A landscape with many valleys, sampled at points; each row gives a point and its height.
From any point a ball rolls to the lowest of the 2 points nearest to it. It stops when none of these is lower. Distance is the straight distance between rows; heights are no part of it.
(82): [ -0.8  -9.5  -3.0 -19.0 -10.4   4.0 -32.3   1.3 -31.2  -3.6  -0.7  24.0
 -13.8   8.6 -14.3  15.6 -15.4 -15.1  14.6  -7.3  -4.3  31.6  31.0 -25.5
  11.3 -20.5  -3.5]  height 5.28
(499): [  6.9  19.9  27.7 -14.3 -33.8   5.9  -9.8  19.7 -19.7 -22.2 -19.4  28.3
  -1.0   8.8 -10.9 -13.0 -19.3  20.9   0.2 -23.3  -5.6  -9.5  -8.9  28.2
  14.9  31.7 -16.3]  height 4.96
(73): [-21.2 -12.3 -16.3   8.5  28.2  -5.2  20.0 -26.8  11.5  15.7 -16.7  10.1
  11.8  -7.9 -17.6   4.4 -18.9   7.0  -8.4 -11.1  -9.9 -14.1 -14.4  18.3
  21.7   4.9   1.0]  height 8.56
(1141): [ -8.4   8.3   3.5   8.9  28.8  -4.0 -47.3 -10.6   5.6  30.2  37.1  -7.8
   1.5 -13.9 -19.3  15.0 -18.8 -14.5   1.1  12.4  24.4   4.9  -2.0 -22.3
   1.8  16.7  10.0]  height 6.29
(397): [ 24.2 -13.2  12.6 -25.2 -41.3 -16.6   6.7  11.6  -6.1 -19.5   8.5  11.5
   4.4  -0.5  13.1   8.1 -15.3  21.3  25.4 -18.0  16.1  -0.9 -20.7 -36.6
   7.8   5.4 -27.7]  height 7.70
(643): [  5.8 -20.3  -8.1   0.5 -13.5   5.5 -19.4 -20.8 -11.4  -1.6  21.0  -7.9
 -41.3  -1.7  40.8  22.2  -7.2  -1.6  21.9  -6.0   1.3  24.1  17.4 -22.6
 -10.1  -5.9 -20.7]  height 1.55
(50): [ 27.9 -15.7  -1.0 -11.6  24.1 -14.5  16.6  18.1  25.7  -0.4 -22.8   6.5
  19.2 -17.0 -30.8 -28.1  13.9  12.8 -13.1   0.0  14.9   0.2  -0.4 -17.8
 -34.9 -29.8 -17.4]  height 3.08
(894): [-17.5 -18.8   1.6 -14.6 -26.5  -1.4   4.1  16.3 -13.9  -7.0   4.5  35.1
   4.2  15.7  37.8 -11.3  22.8 -18.5   7.5  10.0 -59.9   9.8   0.0  -1.8
  15.5  16.2  -0.5]  height 4.16
(85): [-27.2 -12.6   4.3 -12.6 -28.5 -18.4   5.3  -3.3 -38.7  -6.3 -23.5  23.2
 -10.8   4.1  -4.9 -30.4   9.6  -2.4   6.9   2.1 -10.8  -3.7  21.8   4.4
   3.9 -22.5 -29.0]  height 7.53
(766): [ 26.1  11.2   8.0 -34.3 -42.3  13.0  13.0  -3.4 -21.2 -33.4   6.1  45.7
  19.0   2.1  -1.6   9.5  13.3  19.1  19.8  -2.3  -9.1 -11.6   6.6  -7.2
  20.0  41.2 -18.7]  height 6.62
(543): [ -4.6   4.8  -5.7  -1.6 -21.2 -11.7  -4.9  21.3  12.7  16.8  22.2 -17.9
 -26.5  -1.2  -8.5 -37.1  -1.6  29.2  14.5   3.2 -27.3  -8.2  -4.3  18.8
 -21.7 -27.0 -35.7]  height 5.38
(95): [ 15.0   2.8 -18.4 -11.2 -11.0  21.4  -6.9 -29.2  -3.8  -8.0 -15.1   3.6
  28.7 -29.5 -14.5  16.2  16.0  34.6 -35.7  -7.2  33.6  -8.5   4.2   8.1
  -0.8  16.1  18.4]  height 5.98
(806): [-27.5  -9.5  -7.1  34.9  25.8 -27.0   7.6  13.8  23.3  17.3   1.6 -52.0
  -1.0   5.9  -3.6  -3.2 -18.6 -20.3  -3.1  -5.4  23.4  -7.9 -22.4  -1.2
 -13.0 -42.5  12.2]  height 3.65
(1058): [ 16.5  21.9  10.6   7.7  12.5  17.1 -28.3  -5.0  13.9  15.8  35.7 -40.2
   1.5 -11.4 -19.6  -3.1  -3.0  -0.8  -1.8  16.4  46.7  -7.7  -4.0 -19.5
 -16.1   3.8  11.0]  height 6.48
(66): [  1.6  41.6   3.9  -6.6  -7.2  37.2 -12.8 -17.4  -4.7   6.5  13.6  -8.6
  -4.9   4.7   6.3   9.5 -16.3   2.6   1.9  22.8 -10.0  -2.2   1.6  29.9
  25.8  28.4  23.9]  height 4.24
(1158): [  3.6 -15.8 -23.2  23.4  39.6  15.6  -1.2  -6.5  15.5  -8.8 -21.3 -33.8
 -16.5  -3.2   2.1  10.0  17.9 -17.9  -2.9 -10.1   5.2   0.8  24.0  -7.5
 -30.1 -24.8  18.3]  height 7.18
(709): [ 49.3  10.2  -1.4 -23.3   4.0   3.2  15.6  20.4  24.3  -6.0  -4.5  18.8
  19.2  -8.0 -24.4  -7.8  17.3   8.4   1.6   8.9 -10.7  20.6   9.9  -9.1
 -23.6 -32.3  -1.1]  height 2.46
(966): [  7.6   1.1   8.2 -17.5 -14.3  12.6 -15.4 -25.0 -11.3  12.9  43.3   9.6
  -9.4  -6.6  16.4  14.3 -11.2  -7.3  24.6  21.6  -3.2  25.8  11.2 -20.6
  10.0   4.4 -11.9]  height 2.72
(81): [ -2.1   0.4   4.9 -12.2 -31.5  14.5  30.5 -19.3 -33.3 -27.0 -38.8  17.3
 -11.0  22.4   8.3   6.4   8.5  -7.3  -9.3  -7.3  13.1  -3.3  22.5  22.2
  15.5  -1.0   5.4]  height 6.42
(1096): [  4.2  -5.4  -8.1   6.1   8.8  29.4  41.5 -17.3   5.0 -29.4 -17.4 -39.5
 -11.2  18.7  33.3  15.3  22.5 -11.5   4.5  12.5 -11.1 -12.1  15.5  -9.1
  -8.8  -6.0  17.2]  height 7.40
(167): [ 29.2 -26.3  12.5  -1.8  19.8   4.2  10.0  14.7  17.7 -12.7  -6.0  17.4
  24.4  -4.8  18.0   9.2  21.3  -6.0 -14.1 -12.1  -4.8  10.9 -17.4 -21.6
 -16.0  11.6  14.3]  height 5.57
(1031): [-34.9 -11.4 -18.0  31.1  33.8 -12.5 -11.1   6.3  -9.7   1.6 -13.7 -43.7
 -31.4  -5.2 -13.5 -11.2 -16.0  21.2   2.6 -22.0  -4.8 -40.0 -12.1   7.2
 -12.7   0.9 -19.2]  height 5.40
(913): [-49.8 -14.5  -7.3  47.7  21.0 -17.2 -14.8   7.5   2.6  13.9  -5.4 -35.4
 -12.9   1.7  30.5  27.3   3.2 -41.0  -3.6 -16.1   6.4  -3.7  -6.9  -0.3
   0.3  -0.9  19.4]  height 3.72
(276): [ 18.3 -15.0  19.6 -25.9 -12.8  -3.5 -24.7  21.3  -4.9 -11.0   8.5  -6.3
  -8.5  -7.9  15.3  -4.9 -12.9   9.2  40.8  -5.4  -2.0  -6.0 -17.9 -59.4
 -10.4  14.8 -28.4]  height 8.14
(249): [ -5.0  17.5   5.7 -25.5 -31.3  25.1  17.9  -9.0 -19.8 -32.0   7.8  -2.3
  24.5  15.3  -3.3   2.5  21.6  -7.6  17.0  31.8 -18.7  -7.9  19.4 -18.4
  26.0  13.4  11.4]  height 4.11
(64): [ 26.3   1.1  -4.3  -2.2  -9.5  17.3 -17.9   4.3   1.5 -17.2  17.7  -6.8
 -42.3  18.2  39.4  25.6 -11.6   7.3  19.8 -12.0 -27.7  17.0  10.9  -3.3
  -1.5  10.5   0.6]  height 2.44
(974): [ -4.6   6.3  -8.9  21.8  27.2  -5.5 -22.4   2.2   4.1  23.5   6.0  21.0
   9.9  -9.0   2.4  12.5   8.5 -26.5 -29.5   7.4  14.0  25.8   6.0  15.0
   4.5  -2.3  37.1]  height 6.49
(405): [ -4.2  23.1  17.9  -6.0 -25.0  20.3 -16.7 -20.8 -20.1   0.1  32.2   5.9
   1.3   5.3  36.7  16.0   1.1 -12.1   7.5  22.1   0.9  17.2   3.5   6.0
  24.4  26.3  19.0]  height 3.68
(654): [  2.9 -15.4 -14.3  27.5  39.2  15.4   0.1 -21.7  29.2   4.9  22.6 -27.4
  10.5 -19.2  26.2   6.9 -12.8   3.7  -8.8 -20.3  21.5  -5.6 -29.1   7.4
  -9.7  11.5  13.6]  height 6.26
(263): [ 10.6 -17.2  -8.1   8.0  39.6 -13.8 -18.6   5.2  15.7   9.2  -3.7   8.7
  15.7 -22.5 -28.8 -28.9  27.0   3.5  -4.6   0.0  -1.0 -15.9   9.6 -23.1
 -36.4   4.8 -13.6]  height 3.69
(765): [-26.3 -11.1  -2.2  -4.8 -23.2 -29.5 -32.2  -2.4 -14.4  22.3  27.5   3.8
  -9.5  -3.8  -3.1   4.2 -31.2  -0.3 -14.3 -13.4  25.2  25.7  -6.9  -1.3
  11.0 -18.9 -18.8]  height 4.95
(602): [-21.9   4.1 -12.6  44.1  43.0 -17.5 -26.5 -14.2   8.8  31.4  12.6  20.2
 -10.8  -1.8  12.9   3.2   4.8 -26.4  -4.9   9.5  -1.8   5.6  -2.2  31.0
  13.5  35.9  24.0]  height 6.55
(861): [-20.0  -8.4   2.9  16.8  32.4 -13.0  18.7   5.5  13.7  25.2   1.1  -7.0
   1.7   1.6  17.9 -35.0  32.4 -29.9  19.5  33.6 -22.7 -24.0  -8.5 -16.1
 -16.5  -4.1   0.8]  height 2.61
(328): [ -9.8  -4.0  -0.8  16.4 -11.8 -30.8 -22.5  36.6   8.8   9.4  11.0 -17.7
  19.3   1.7  -5.8   0.2  -6.5   3.0 -33.0 -17.8  20.2  18.9 -11.0   8.8
 -12.0 -38.9  26.4]  height 4.52
(707): [-24.9   4.8 -23.4  26.2  47.1   1.5   3.4  -2.8   7.4  -6.4 -33.7  -5.7
  -3.9   9.7 -21.2  -7.1   2.2  -8.6 -14.9  -3.4 -15.9 -26.2   3.9  20.3
   5.3  18.5  21.9]  height 8.72
(243): [ -4.8   7.0   3.2  19.5   8.3 -11.6  -2.3   1.4   4.6  14.9 -17.4  15.1
 -13.4  -1.6  -4.0 -20.3 -11.0  -0.8 -31.4  -9.2  23.2  10.8   5.4  52.6
  -6.9  -7.6 -10.5]  height 3.33
(830): [ 51.7  12.3 -12.3 -12.6 -37.2  -1.8  40.7  -4.1  -0.1 -28.8 -11.2  19.4
 -10.6   6.3  14.1  30.7 -10.4  28.7  10.9 -17.8  28.3  -3.8  28.6 -17.2
   3.8 -11.5 -16.2]  height 3.89
(48): [ 10.0  14.0 -31.0 -19.3 -11.1  29.7  17.9 -23.9  13.8  -5.0   9.5 -17.6
  16.5  -7.4 -25.1   7.5  17.1  35.0  10.5  11.9 -31.7 -11.8  14.2   3.5
  -4.1   0.6   6.5]  height 5.27
(613): [-32.6  -2.8 -23.9  59.2  35.0 -33.5  -9.8  23.8  20.3   8.2  -6.8 -33.7
  -9.8  14.5   1.2  -2.6  -3.3 -22.4  -1.8 -13.5  -5.9 -13.4 -17.2  17.8
  -3.9 -12.2  33.8]  height 2.91
(354): [ 18.7  -1.5  -6.0  -3.2   8.1   6.4 -23.5  -5.4  22.7  12.0  16.3  -6.4
  -0.4  -7.8   1.9  24.0 -41.8  22.3  -5.5 -21.5   5.6  14.0 -21.8  12.3
   9.7  14.5   7.8]  height 6.17
(1014): [-20.0   2.6   8.0  14.1  41.7 -33.9  21.1 -14.8   0.2  25.5 -27.0  28.6
 -19.7   5.1 -23.3 -20.4 -24.8 -23.4   8.5  13.7   6.2  -5.3  -2.4  17.2
  16.5   0.4 -22.0]  height 3.46
(373): [ -4.4  -3.3  48.2  -3.0 -13.3 -15.5   4.7  29.8  -7.1  -7.3  -3.2   3.3
  22.8   5.4  14.8 -15.9  -2.8  -2.1   5.5  -6.2   4.6 -15.7 -37.7 -12.7
  -0.2  25.9 -12.1]  height 7.69
(466): [ -5.2   3.4  13.0  -3.8 -16.5  -9.9  50.3  -7.9  11.1  21.2  16.0  -8.3
  12.2   0.5  18.4 -20.9  11.8  -7.8  11.6  32.9 -10.9  -0.8 -18.0  10.9
  -3.7 -28.1 -15.1]  height 2.70
(706): [  3.5 -28.0   1.1 -12.2 -26.2 -24.6 -11.3  -2.7  -9.0  -3.1   1.3   4.3
 -26.3   1.1  11.8   5.6 -25.1   2.8 -13.5 -29.5  46.3  27.4   2.5  -8.5
  -6.4 -11.9 -39.7]  height 4.06
(594): [ 48.5   6.3  -1.9 -17.5 -38.9  -0.4  -3.6  10.4   6.5 -17.9   9.3  35.8
  13.8  -6.0   2.5  10.1  16.8  45.8  -4.4 -22.8  -2.6   7.0   5.1   6.4
  -1.9  25.7 -10.7]  height 6.28
(671): [-14.6   6.9   5.0 -15.3  -2.2  20.5   2.5  -2.6 -15.0  -6.8   8.3  16.0
   3.3  17.0   7.7  -6.0  13.1 -33.1  13.6  34.6 -38.5   9.2  21.9  -9.0
  19.7  16.1  10.8]  height 3.52
(107): [-13.5 -15.0 -15.8   9.9  12.8  -1.4  11.4 -38.6  13.4  32.0  35.3  13.6
  38.9 -28.7   5.1   4.3  14.7   9.1 -15.9  11.3  -6.4   2.2 -17.0  13.6
   7.3   2.8   8.8]  height 5.64
(931): [-23.3 -11.0 -38.2 -15.7   3.3  20.2  11.2 -12.4  -4.7  -3.7   1.4   1.9
 -24.5   7.8  -5.2  12.7  -5.4  16.8  10.5   0.6 -71.8  -4.2   8.4  19.7
  27.4   9.8  -4.2]  height 8.51
(170): [-16.1   5.4 -26.6  22.6  12.5 -15.9 -27.9   6.8  13.9  28.0  16.7  -3.1
 -25.8  -5.5 -32.5 -27.6 -10.0  23.8  -6.9  -6.0 -20.6  -8.4   3.8  35.1
 -12.5 -15.7 -14.5]  height 4.94
(253): [ 21.7  13.7  38.6   7.1  -4.1  -7.4 -13.7  33.0  -5.8 -11.3  -9.8  16.1
  -1.3  -0.1   3.6 -21.3  16.0 -12.6 -15.9   1.2  29.7  14.3   7.6   3.8
 -26.8   4.4  -6.4]  height 5.97
(1138): [ 13.8  34.5  -7.8 -23.7  -2.1  32.5  15.6 -17.7  -0.7 -11.1  -9.2   8.0
  25.6  -8.0 -40.5  -0.2  25.0  11.0 -13.9  27.3  -3.5   2.5  29.6  15.0
   3.1  -2.0  19.9]  height 5.03
(29): [ 10.2  10.0  -9.9  25.5  25.4  23.9 -34.4  10.2  11.9  -5.0  -3.7 -28.8
 -33.4   4.6   5.1  -1.2  13.6  -4.2  -8.3 -10.0   4.9   4.5  19.1  13.8
 -30.6   2.8  14.6]  height 7.01
(593): [ 26.7  24.1  -7.1  -7.5 -18.2  18.1 -25.8   3.9  11.6   4.7  43.6  -9.3
  -9.4  -2.3 -13.2 -18.9  28.8  21.9  20.5  21.0 -25.6  -3.9  21.8  -0.1
 -19.7   0.0  -6.0]  height 4.20
(1039): [-12.0   2.4 -11.8  12.3 -19.8   4.9 -16.2 -26.1 -14.4  12.2   7.9 -14.7
  22.3 -26.7  15.5  15.4  12.2  12.6 -41.6  -2.5  42.4  -4.7  -3.2  12.3
   2.7   7.5  25.6]  height 5.65
(421): [  1.8  10.5  15.8   0.8 -12.8  -4.8 -13.5  10.2  11.4  14.2  34.1 -29.9
  -2.7  -4.6 -11.1 -19.8 -10.0  17.3   8.8   8.0   8.9 -11.8 -17.6  -6.3
 -12.6  -7.2 -17.0]  height 5.93
(55): [ 21.8 -26.1  12.3  -7.2 -12.9 -10.2  15.1 -12.5  14.1   5.7  34.7  13.8
  18.4 -14.1  40.6  28.8   1.1   3.2  -9.8  -2.5  23.2  22.2 -31.4 -23.9
   2.9   6.0  -2.5]  height 5.11
(854): [-24.4   3.6   9.5  19.9   6.4 -22.0  23.3   7.1  16.0  27.5  11.3  -6.5
  19.9  -2.0  -1.1 -42.6  19.4  -6.1  -2.3  18.5 -18.0 -23.4 -19.0  17.1
  -6.3 -12.3  -6.9]  height 1.58
(1040): [ 14.4  34.6  22.2 -20.4 -17.1  19.3   5.3 -17.1 -18.5 -10.2   9.4  17.9
  15.2  -2.5 -19.2  -9.9  11.4   0.2   6.9  35.6  10.3   2.9  16.9   6.0
  11.9   5.9  -8.0]  height 4.68
(6): [ 31.7  38.9  27.4   9.4  -6.3   5.6 -29.6  29.4  12.3   2.6  14.0   4.8
  -5.4   3.9  -2.5 -17.9  -3.2  12.0 -13.2   0.2   8.5  13.2  -0.8  36.0
 -15.2  12.4   7.4]  height 6.43
(988): [-23.8  -9.8   1.8   4.9 -10.1  -8.3 -48.7  -9.1 -21.4  21.0  28.3  -1.2
  -0.3 -19.4   4.0  14.5  -0.2 -16.0 -11.0   1.8  37.5  21.5   9.7 -21.6
  -5.0   0.3  -1.6]  height 5.69
(694): [ 10.0  -8.1 -43.0 -11.5  -2.2  25.8   5.5 -31.5  23.2   1.5  24.4 -16.7
  22.4 -13.4   0.3  35.7  -4.2  36.2   3.9 -11.6 -26.8  -1.6 -13.8  -3.2
  14.3   5.6  20.8]  height 5.53
(275): [  1.0  -1.8 -13.5   8.8 -11.4 -23.1 -22.8  20.0   3.1   6.4  -4.9   6.4
 -10.1  -0.3 -13.0  -9.9  -3.8  10.3 -25.1 -21.0   4.0  29.0  17.4  19.7
 -19.6 -33.1   1.4]  height 3.92
(1153): [ 26.2   7.4  -4.7 -42.3 -45.1   2.9  34.7   5.3 -17.8 -40.5 -20.4  27.3
  20.3  11.4 -26.6  16.4   2.7  11.0  26.9   1.1   0.5   5.4  17.3 -24.2
  21.1 -25.0  -5.6]  height 2.58
(554): [  0.2  15.5   6.0  23.9   0.8   5.7 -41.8  24.5   7.5   9.8  22.8 -17.2
 -17.1   8.5  18.5  -7.9   1.8   3.1 -10.2  -7.0 -14.9   1.8  -4.3  23.9
 -13.0  15.9  13.8]  height 6.77
(442): [ -0.6 -33.0  -9.2   6.8   9.5  -3.6  21.1 -11.5  18.0   5.8  13.6  -4.0
  36.2 -12.3  27.2   6.5  28.0  -0.7 -11.4  -6.7 -17.2  -5.7 -18.2 -17.6
 -12.0  -3.4  16.8]  height 5.10
(741): [ 42.8  19.6   3.4 -36.4 -25.9  10.4  25.2  19.6   8.8 -21.7  -5.2  30.4
  39.3   1.0 -28.1  18.7  10.7  10.5   6.7   9.4 -11.0  22.5   9.4  -7.9
   7.0 -11.4  13.4]  height 1.74
(712): [ -4.2 -17.5   9.2  29.5  48.4 -38.7  -1.9  13.1  22.9  14.1  -9.8   6.1
   3.8 -10.9 -14.4 -31.8   3.1 -11.7  -3.4  -3.1  22.0 -16.0 -18.3  -5.0
 -25.6  13.8 -20.8]  height 4.34
(532): [-21.6  -2.7   6.7  23.1  22.6 -26.4  10.4 -18.4 -16.3  23.5 -26.6  41.0
 -13.0  -0.8  -2.9  -5.3   0.9 -33.2 -22.2   4.5  28.8  15.8   8.3  34.8
  12.2  -2.5  -2.2]  height 2.56
(550): [-43.7  -9.3  15.5  33.4  -0.8 -18.8 -19.8  12.2 -23.1  10.7 -13.9   3.5
  -8.2   7.3  26.5   5.1  20.1 -47.1 -11.4  -3.0  12.9  -0.3   6.4   7.0
  -3.3  15.7   9.2]  height 4.56
(16): [ 28.2 -20.7   2.1 -20.6  -2.5   0.4  -7.3   1.9   7.1  -8.2  -2.9  39.2
  26.8 -10.9 -10.1   8.2  10.5  23.1 -18.5 -27.2 -12.9   3.3 -12.9  -6.6
  -1.7  25.3  -2.3]  height 5.96
(638): [  1.9  30.1 -22.9   3.2   5.7  23.2 -33.9  -8.7   7.3  14.3  19.5 -11.3
 -15.3  -6.5 -37.5 -17.5   7.1  23.5  -2.0   6.7 -22.3 -12.6  16.5  28.7
 -10.1   3.8   0.8]  height 4.60
(21): [-17.5 -18.8 -15.3 -13.1  16.3  -0.6  -5.0  -3.0  -3.9   7.4  -8.1  21.7
  -5.4   6.3 -16.9  12.6 -20.0   3.6   6.7 -16.6 -51.1  -9.6  -3.3   0.0
  24.4  21.1  -3.4]  height 8.39
(1023): [ 34.2 -18.7   9.1 -13.8 -24.8 -11.2  29.0  -7.0  -6.3 -23.6 -18.8  16.7
 -26.7   8.3  32.3  12.0 -10.6   0.8   3.9 -20.7  51.4  19.0  10.1 -20.3
  -9.1 -14.7 -28.1]  height 3.07
(102): [  1.0  28.2   1.4 -18.6 -35.0  28.9   6.1  -8.4  -9.8  -5.4 -10.2  17.8
  10.9   2.2  -5.0   8.4 -14.3  21.2  -5.3  -0.1 -10.0  -9.6 -13.7  44.9
  33.1  49.6   7.7]  height 4.57
(524): [  9.3  -4.6  -6.8 -16.7 -38.7 -10.6  -0.2 -20.8   6.5  16.3  39.1   6.9
  32.4 -28.0   4.1  29.8  -3.2  33.4 -18.5  -6.2  28.8  13.3 -23.8  -2.0
  13.0   3.5   0.8]  height 5.88
(280): [-15.1  -7.4  -2.1  -5.5   6.2 -25.1 -11.1  11.3 -12.3  15.1  -2.6   7.5
  -0.6   7.6 -21.3  13.8 -21.6 -26.7   0.4   3.0  -6.6  23.7  10.1 -19.1
   7.7 -38.3  11.8]  height 5.75
(1097): [ 19.6  10.2  29.0 -10.7 -49.0 -19.1  24.2  22.0   0.7 -11.2  13.1  21.8
  20.6   5.5  26.2  -7.7   5.1  17.5  17.4  -4.4  -0.7  -4.9 -27.1   5.1
   8.8  17.2 -22.5]  height 7.16
(374): [  0.3 -27.0  -1.8   6.4  34.3  -9.8  26.2  -0.6  25.9  18.0  -3.4 -15.9
  -1.6  -6.3  17.5 -15.2   6.3 -23.9  11.8  15.7   3.0   0.1 -10.9 -27.4
 -25.5 -31.7 -10.9]  height 3.45
(1112): [ 10.7 -26.2  14.4  -3.7   4.2 -16.4  32.9  -3.5  19.6  12.8  22.3  -5.3
  20.4 -13.6  28.7   7.0  11.5 -13.9  -9.5  14.4  33.1  20.0 -25.3 -33.2
 -15.6 -31.3  -3.4]  height 4.31
(295): [-29.6   0.3   1.1 -20.1  -5.9  13.1   5.0  20.4 -30.0 -28.9 -30.3  -3.9
 -21.3  23.7 -14.5 -11.2 -11.9  -4.6  23.4   6.4 -47.3 -19.8   3.7  -7.7
  21.6   8.9 -14.4]  height 8.00
(898): [ 12.8  27.7  24.7 -21.3 -24.3  12.2  51.6   7.9 -10.7 -27.7 -28.5   5.1
   2.4  16.3   5.6 -22.5  11.8 -15.3  19.2  31.5   1.8  -3.5  17.1   2.2
   6.8 -19.7  -7.5]  height 6.88
(595): [-19.9 -21.8 -10.6  11.1  -3.4 -24.2   1.4  19.0  10.0   2.4   2.3 -45.7
  23.7  -1.4  -6.3   4.8  -4.6   0.2 -12.8 -15.0  11.1  -7.7 -15.0 -28.7
 -14.4 -45.9  23.7]  height 4.33
(355): [ 27.8  27.5  25.5  -0.1  17.3  21.0  28.0  -0.1  19.4  -8.6  -9.9 -20.6
   5.4   7.8 -10.4   2.3 -17.2  -4.3   2.5  11.5  28.9   3.0  -9.9   3.6
  -2.2 -14.2   9.3]  height 6.96
(261): [-25.1   3.1   5.7 -15.7   1.2   4.7  -3.0 -19.7 -42.0   1.3 -26.8  15.6
 -30.9  16.5 -16.2   5.1 -26.6 -27.7  20.6   4.7   2.5   8.3  28.6  -6.4
  27.5 -12.0 -17.2]  height 4.74
(620): [-15.8  15.7   9.4 -13.8 -21.9  13.2  46.2   5.0 -19.8 -25.9 -38.3   3.2
  -2.2  27.3  -2.2 -17.1  12.0  -9.8  -4.9  13.5 -26.9  -9.2  19.9  31.2
  17.9 -10.4   5.6]  height 6.64
(987): [-28.7 -18.9  -9.1 -20.3   1.2   5.5  13.3  11.7 -20.6 -18.3 -26.7  -6.6
  -4.7  28.2 -15.4  25.4 -30.6  -5.0   6.7 -18.4 -40.0 -16.4 -11.6 -16.3
  33.2  -6.7  17.1]  height 8.20
(1069): [-33.4  -0.9   4.0  26.1 -15.0   9.4 -15.2 -10.4 -19.5  -1.2  -5.6 -20.5
  -1.3   0.6  32.9   6.4  26.1 -11.2 -25.7  -2.4  12.4 -10.8   5.4  18.0
  -3.1  24.0  23.1]  height 5.16
(1162): [ 28.5  -6.1  -5.0  -6.3  44.0  13.4 -18.8  -0.3  18.6   1.2 -15.7  11.0
   3.4  -6.5 -25.4  24.8 -35.8   5.6 -10.3 -27.3   9.0  13.9  -7.6  -8.8
   4.6  11.3  15.5]  height 6.44
(446): [ 10.8   2.0  -3.0 -15.3 -18.2  16.8  -7.2 -23.9 -26.6 -14.6 -31.1  14.6
  -9.3  -8.9 -13.0  13.7  -2.7  14.5 -23.7 -17.3  39.8   3.5  25.2   8.5
   5.9   2.1   5.6]  height 6.19
(727): [-29.1   5.5 -41.9  10.3  35.0  21.6  -4.5  -7.4   1.6  -1.8  -4.2 -12.1
 -27.1   8.7 -16.3  -0.8   5.7   9.4  -2.6  12.7 -54.2 -16.0  20.0  22.3
  14.5  13.1  15.5]  height 8.61
(266): [ 13.8  10.7  16.2   5.2  46.9   5.2   9.0  10.1  21.6  -0.5 -20.9  -7.7
  16.1   7.6 -18.0  19.6 -32.0 -19.2  -7.4  -9.6  29.3   4.4 -23.2  -3.0
   8.0  -0.7  21.1]  height 6.67
(889): [-13.3 -23.1 -23.4  29.9  58.9 -21.9   8.8   9.0  16.5   5.3 -25.5 -23.5
 -20.0  -9.4 -17.5 -29.2   0.0  -1.6  16.8 -10.6  -7.3 -31.7 -13.1  -9.7
 -26.1 -11.2 -17.3]  height 4.97
(823): [-11.6   7.8   3.3  11.0  22.0   6.5  -5.1   5.9  -9.0   0.7  -8.6 -47.6
 -52.8   6.3  -9.8 -11.1 -21.6   4.0  18.8   4.4  -2.3 -24.6  -1.6  -1.9
 -13.6  -8.1 -24.2]  height 5.81
(891): [ 16.2  27.5   3.7  -7.8 -17.8   7.2  21.9  10.5  23.3  18.2  32.3  -4.8
   1.8   3.2   5.4 -34.0  31.2   4.0  27.2  39.9 -32.2  -1.9  -2.5   6.2
 -17.7 -14.7  -9.8]  height 3.58
(1020): [  8.9  21.4  36.9  -1.8 -29.0  -8.9   9.4  24.3 -15.5 -23.1 -22.5  10.8
  -8.2  10.4  -2.3 -25.0  -8.4   5.0 -14.7  -9.2  31.9   1.5  -5.3  28.4
  -3.3  -0.1 -21.3]  height 5.44
(70): [ 33.9  18.8  -1.0 -25.6 -25.3  10.8   9.0   3.6  -4.2 -32.0 -13.9  -9.1
  -3.7   7.0 -21.1   8.8  -8.0  26.3  21.3  -6.3  -1.6  -2.1  17.9 -17.6
  -0.7  -9.8 -10.0]  height 3.25
(509): [ -9.6  -9.1  28.7   0.6  -2.4   0.6   4.8  26.1 -12.9 -24.9 -24.7 -21.8
   1.5  10.0  21.6  -8.0   7.5 -11.9  14.2  -5.0   1.0 -27.0 -11.3 -33.7
 -13.9  19.4  -8.4]  height 8.10
(192): [ -3.0  -1.8  22.0 -20.3 -45.0  -6.1  17.8  13.2 -40.9 -35.8 -33.9  21.6
   0.3  11.4  12.4 -34.0  20.1  -8.7  29.1  17.6   9.0  -9.8  19.3 -12.0
   6.9 -15.8 -25.2]  height 7.22
(567): [-16.1 -23.0 -17.2  27.2  16.3  13.1   9.2  -3.5   9.4 -14.4 -11.3 -32.3
  -6.6  10.0  38.4  11.9  34.5 -23.6 -11.1  -3.6 -20.7  -2.7  10.0  -3.5
 -20.8  -3.0  24.6]  height 7.36
(299): [ 15.2  -5.1   6.7   9.7  -5.3  13.3   3.1 -10.5  16.8   0.7  24.8 -21.5
  14.9  -2.5  45.4  31.2  -2.5   0.4 -13.9  -4.8  20.6   7.2 -24.6  -6.4
   1.4  11.2  30.8]  height 5.78
(120): [-28.1 -14.9 -20.9  28.8  30.9 -30.8   5.6 -26.5  14.8  42.7  26.3  23.1
   7.7  -9.1   9.7  -9.9   4.9 -19.1   0.6  14.8 -19.7   3.9  -9.1  17.6
  17.4  -2.1   3.4]  height 6.11
(38): [  0.0  -4.2 -25.4  -8.3 -19.6  11.4 -22.7 -21.4   8.9  16.5  20.3  -2.1
  23.4 -27.4   2.8  26.6 -17.0  42.6 -16.7 -21.1   0.7   1.1 -21.2  14.6
  21.1  23.0  13.5]  height 5.85
(607): [-15.8 -20.3 -28.3  17.4  28.9 -24.8 -26.2  -8.3   4.7  20.8  -9.7  13.4
  -3.5  -4.5 -12.4  25.1 -15.2 -15.4 -18.0 -23.0   7.8  25.3   9.5  -1.5
   9.5 -14.8  25.4]  height 6.18
(739): [-14.7   8.7  11.7  -2.7  27.9  -2.7 -10.3 -20.5 -21.8   9.8 -22.3  18.5
 -16.1  -2.6 -27.4 -16.7  -5.3 -13.4   6.1  11.1   9.2 -12.8  22.3  -5.2
   0.5  16.7 -26.9]  height 4.17
(153): [ -7.9 -24.7  25.3  -7.0  13.8  -8.1 -21.3  23.8 -10.1  -4.7 -11.9 -12.4
  -1.3  -0.4  -1.9   9.8 -20.4 -16.4  16.6 -21.6   9.4 -10.6 -19.9 -52.3
  -5.9  22.3 -17.7]  height 8.44
(805): [-19.1   2.3   7.3 -28.5 -23.5  -4.1   7.0   5.3 -28.2  -2.5  -9.0  13.9
  -9.0   8.2 -25.5 -17.9 -18.2   8.3  31.7   4.6 -27.9 -11.6   0.5   0.5
  16.5  -8.5 -38.4]  height 7.78
(603): [ 25.1  24.4  10.2  -7.8  15.2  37.6  27.5  -1.5  15.0 -23.8  -9.3 -24.4
   6.0  16.0  -4.7   2.3  13.9 -12.7   5.2  24.3  -5.4 -11.7  14.0 -11.7
  -6.1  -0.5  21.4]  height 7.20

Where does a ball stop that starts at each point below?
(421): (854)
(805): (613)
(654): (854)
(823): (741)
(1096): (38)
(974): (532)
(567): (643)
